A landscape with many peaks, sampled at points; each row gives a point and its height.
From any point a climber steps to the highest of the 2 points nearest to it. It stops when none of these is higher. Distance is the straight distance between rows; heights are no part of it.
zinos h=267: [120  93  69  76  98 125  93  76 104 100 100  91 111 108  96 105 105 126
 103  99  90 106  90  84 128]
subi h=113: [136  92  99 114 103 107 114  81  96 109  89  88 108 108  95  97 105 101
  99 105  89 103  87 102 113]
salo h=228: [109 112  82  67  94 133  91  71 111 100 101  87  96  95  88  98 100 127
 106  88  73  95  95  93 101]
Daro h=194: [113  97  88  66  94 145  90  85 114 119 100  88  83 110  92  98  92 115
 109  73  99  94  98 101  96]
galif h=254: [ 83  94 110 119  99  76  95 106 110 108 103 106  83  95  95 109  66  88
  97  91 123  91 116 121  87]
sak h=344: [106 129  95  85  94 120 108  98 110 111 105  85  90  98  99 100  72  90
  96  76  84  76 112 105  85]
kazu h=325: [ 89  79 121 128  80  62  97  82 127  93  96 116  96 105  93 101 111  80
  99 109 101 122 101 117  80]
tati h=203: [ 97 100 128 113 111  64 100  79  97  95 104 102  93  65  69 126  94  99
 108 110  88  97 116 108  81]
ked h=460: [ 81  89 114  98 100  86  91  75 100 101 126  81  85  81  86 129 116  88
 108  93  82  98 106  89  95]
vuber h=189: [ 82 106 102  58 106 124  89  80 118 102 101  91  64  91 101  94  92 106
 104  63 111  82 119  95  86]
Fome h=310: [ 83 120  97  91  94  97  93 115 110 100 105  99  88 109 106 104  78  89
 109  83  92  82 114 103  93]
lerom h=78: [128  90  87 110 108 137 109 115 107 107  89 100  85 124 113  94  72 103
  99  84 106  84  87 110  93]
rivi h=57: [111  95 111 136 104  96 108 138  85 102  79 107 125 103 124  79 109  90
  87 133 106 107  78 108 104]
teti h=131: [109  93  74 109  96 102  90 107  84  85  88 107 119 128 124  90 127 128
  86 114 103 113  77  91 132]
rapa h=79: [ 98  92  91 127 100 117 104 137 100  94  89 106 101 124 134  84  97  85
  82 102 114  88  82 101 101]
gako h=275: [109  93  97 107 108  66 113  90  80  78 105 114 117  84  79 126 113 121
 112 126 103 126 103  91 124]
Met h=311: [ 69 100  98  92  74  67  86 101 124  84 113 111  86 100  98 101 104  86
 107  97 111 126 123  90  88]
laro h=371: [ 77 107 115 112  94  79  99  98  88  76 101 101 106  90  99  98 104 107
 111 111  86  88 106  91  87]
bebu h=295: [ 94  85 109 122  82  79  87  98 130  93  89  99  96 107 101  95 106  84
  99  96  80 102 101 121 103]
kini h=202: [ 97  92 111 100 103  79  96  73 111 102  89  89  85  83  92 113  88 103
 111 105  99  97 114 115  94]
Sise h=424: [ 85 131  85  47 106 120  77 100  96  97 118  95 115 105 103  94 124 120
 110  81  96 116 102  76 118]
tilo h=28: [101 109  90  29  93 138  69  97 120 100 108  99  95  92  94  71 128 119
 115  66  90  93 107  88  89]
rok h=317: [104 124 107  86 121  92 121  70  76  93 117  88 111  78  97 106 110 123
 108 110  96 102 104  82 101]
sog h=390: [113 102  80  95 121 120 124 115  83 102  98  99  98  92 118 102  71 107
  93 105 128  92 104  82 117]
Rilar h=227: [108  89  86 101  83 100 101  85  90  83 105 102 111 102  92 106 144 111
  88 109  76 100  91  83 129]
Viko h=128: [139  91 103 117 114  91 130 104  93 115  80  95 107  94  92  97  84  95
  91 123  93 106  92 122 111]
lunav h=48: [105 105 120 115 118  97 127 125  88 103  90 113  96 104 104  93  63  99
  94  99 134  79 120 113  88]
bigim h=178: [ 99  85 103 124 100  74 102 113 132 105  86 122  92 103  99  88  88  76
  88 112 119 119  79 136 110]
Beso h=527: [ 61  92 108  79  83  91  76  96 107  98 110  86  85  95  96 110 124  96
 116  92  80 108 114  92  92]
kug h=352: [ 91 113  83  63 101 105  91  74  89  98 121 100 119 107 103 100 138 128
  94  87  98 115 102  68 128]
zume h=17: [102  81 142 128 114  84 112 123  81 112  70 115 113  81  82 100  77 103
  98 125 115 112 111 135  81]
zifi h=412: [ 81 101 105 122  66  74 102 120 105  93  96 112 109  98 106  95 103  74
  95 113 105 106 105  99 103]
Tudak h=405: [102  89 112 100 110  88 111  79  83  88 116  87  95  77  71 124 126 103
 108 110  75  94  91  86 104]
bef h=191: [104  93  97 119 101  79  96 110  75  80 105 109 126 111 101 108 137 113
 105 129  92 122  87  84 111]
Ruvun h=247: [ 94 111 107  95  90  76 117  76 104 108 127 106 109  92  87 106 114  87
  99  99 104 122 117  91  99]
kogo h=259: [107 101  98  96  91  94  93  74  94  72 120 103 105 102  94 106 151 126
 108 100  65 105  98  70 108]
peze h=151: [117  91  70 106 112 119 101 116  72  87  96  96 125 100 122 100 107 122
  88 118 104 101  79  88 129]
zodog h=225: [ 75 106 112  64 104  99  87  77 125  97 120 106  78  97 111  91 106  98
 118  68 110 104 132 102  78]
zumu h=258: [ 77  97 117  82  94  88  77  72 126 115 106  95  72  92  96 113  94  85
 103  75 105 100 128 106  77]
feko h=243: [ 86  87  88 102  92  82  87  89 112  88  97 106 100 111 109 106 100 113
 118 109 105 130 103 100 108]
beref h=162: [118 123  83  72  97 158 100  90 112 108 107  94  76 109  86  90  72 114
  96  67  96  78  91 104  77]
las h=361: [ 99 116  92 118  95  83 109 129  94  85  94 111 116  96 121  92  94  88
  96 113 107 106 109  95 115]
matu h=345: [ 96 105  89  88 113 123 113 133  94 105 113 100  83 108 112 105  83  87
 100  88 125  86 103  87 110]
nokoz h=377: [122 136  99 109 111 118 119 103  96 110  95  90  99  93  99 102  59 102
  95  93  93  75 107 111  81]
kebil h=56: [114  98  98 122 125 104 113 127  97 109  90  99  77 117 100  99  56  88
  80  88 124  70 109 119  91]
zilo h=47: [ 96  81 116 134 116  93 106 131 101 114  88 108 112 103 119  83 107  66
  84 126 127 116  62 113 100]
Led h=503: [ 83 119  91  68 101 106  85  89 103 100 114  88  97  94 105  98 117 100
 120  82  91 106 112  83 104]
mip h=10: [ 92 123  97  45 103 136  82  77 113  99 105  81  96  78  93  88 120 112
 107  58  76  98 101  98  78]
sigak h=126: [114 122  82  80  89 147 102  98 102  88 108 110  89 109 109  84  84 115
  94  79  98  76 106  88  94]
zotut h=313: [ 87  90  97 104 104 111 107 122 106 122 104 101  82 123 111  99  86  73
  93  81 131  91 103 108  99]
Bovu h=290: [ 88  87 112  93  94 103  82  91 128 126  96  89  69 113  99 106  77  86
  87  68 105  79 120 122  80]
pozim h=336: [100 103 107 122  91 104 106  93 100  87  85  95 109 103 108  87  93 107
 102 112  79  83 102  99  97]
liteb h=292: [ 87 110  92  76 102  84 109  74  93  95 124 100 111  97  88 107 128 103
 101 110 100 119 100  75 123]
Kor h=91: [107  95  84 108  98 138 106 110  94 103  97  98 110 126 120  92 100 104
  95 100 106  89  82  96 107]
voge h=26: [106  72 142 138 109  81 102 130  87 103  75 115 116  88  84 102 104  87
 104 128 114 120  74 133  88]
gel h=274: [103 128 103  88 119 123 108  74  82 103 109  85 103  84  91 107 106 119
  99  99  82  90  85  85  84]
koz h=408: [ 87 111 128 116 105  90 106 106  81 104  99  98 109  78 103 115  89  94
 100 109 101  81 111  93  82]
Fomen h=64: [ 91  92  81  62  64 138  74 100  99  99  99  94 105 106  98  75 130 104
  96  83  85  91  97  80 105]
Nedu h=146: [122  86 113 120 110  86 113 123 115 109  81 103 101  94 103  91  95  82
  94 121  98 112  81 130 122]
daz h=90: [102 102  69  80  67 141  92 100 103  94  89 102  93 108 102  77  96 112
  96  85  81  87  91  91 114]
Zuk h=214: [101  91  94 109  94  83 112 102 119 103  92 106  96 116 111  93  86  89
 105 102 117 118  95 112 107]
feru h=226: [106 104 106 107 114  70 111  88 104 117  93 102  91  93  80 115  69  90
 106 109 114 101 118 127  81]
lim h=46: [ 83  96  93  52  82 122  71 104 112  97 100  94  89 106 102  72 122 105
 109  76 109  88 120  86  88]
bonum h=299: [103 111  95  58 100 102  71  73  97  85 125  91 113  96  90 108 159 127
  97  86  74 110  93  70 111]
pon h=285: [ 85  88 105 126 100  85 108 130 105 117 100 124  90 111 104 102  74  69
  89  91 142 105 104 120  97]
ferur h=213: [ 87  99  83  97  92  83  75  95  90  77 107 100 109 115 103 106 127 122
 113 112  93 122  85  80 117]
sunep h=307: [102 104  79  90 100 109 104  91  87 100 106  97 104  93 104 112  98 110
 104 103 100  99  98  90 121]
sufo h=36: [ 85  74 130 140 114  77  90 129 106 111  86 124 109 100 101  90  97  71
  92 128 123 115  64 136  84]
beb h=280: [ 78 108  93  88  83  91  88 111 116  94 108 107  92 122 112  88 100  97
 115  89 109 105 116  86  92]
Begon h=201: [102  76  99 116  77  78 101  85 109  94 102 102 102 106  94  98 143  86
  90 111  87 114  90  93 127]
nar h=102: [106  84  95 118  99 114  95 101 102 110  94  95 121 123 115  97 113  91
  99 111  91 111  78 100 116]
virut h=245: [121 113  90 108 108 127 104  92  83  99  92  88 118  94  96 110  97 118
 108 109  70  93  85  93  82]
gif h=66: [118  84 102 128 124 125 106 132 109 114  79 104  83 121 113  84  66  89
  77  86 118  69  75 123  86]
rifek h=407: [127 115 109 115 112 106 114 107  80 123  86  82  95  87  79 115  66  96
  90 112  90  79 113 119  85]
datob h=312: [110 106  97  99  93 118  94  96 123 114  92  90  80 125  99  90  72  93
  92  71  97  68 111 126  84]
tis h=320: [107 104  97 116 105  81 122 107  91  95 101 113 117  84  97 105  93 102
 109 125 109 115 109  95 113]
vomab h=364: [ 69  87 108 119  62  61  80 110 114  87 105 110  95 108  94  99 116  73
  99 116 100 127 100 102  87]
Gudaz h=360: [119 104 112 108 115  84 126  91  80  97 100  94 110  79  83 113 101 110
 107 115  83 101 105  97 105]
bila h=346: [101 111  96  92 120 111 113  86  90 112 103  91  93  97 106 109  78 103
 110  96 114  92 106  93  97]
peb h=436: [103  99 133 122 107  84 103 104  71 119  91  92 113  79  82 113  75  92
  89 113  94  77 115 121  88]
Vuz h=171: [120  91  88 115 115  86 108 110  66  91 108 109 136  95 107 114 112 127
  88 134 105 111  91  77 122]
ranek h=236: [ 90  95 108 104 107  63 104  83  92  83 111 109  98  76  76 130 107 108
 126 120 103 124 104  96  92]
vimu h=68: [119 102  98 126 113 102 117 153  95 105  88 113 115 104 142  80  95  75
  80 107 113 102  87 108 111]

For each start below, name the point where the climber stops.
zilo: feko
vuber: peb
tilo: sog
kebil: feko
kini: sog
Rilar: Beso
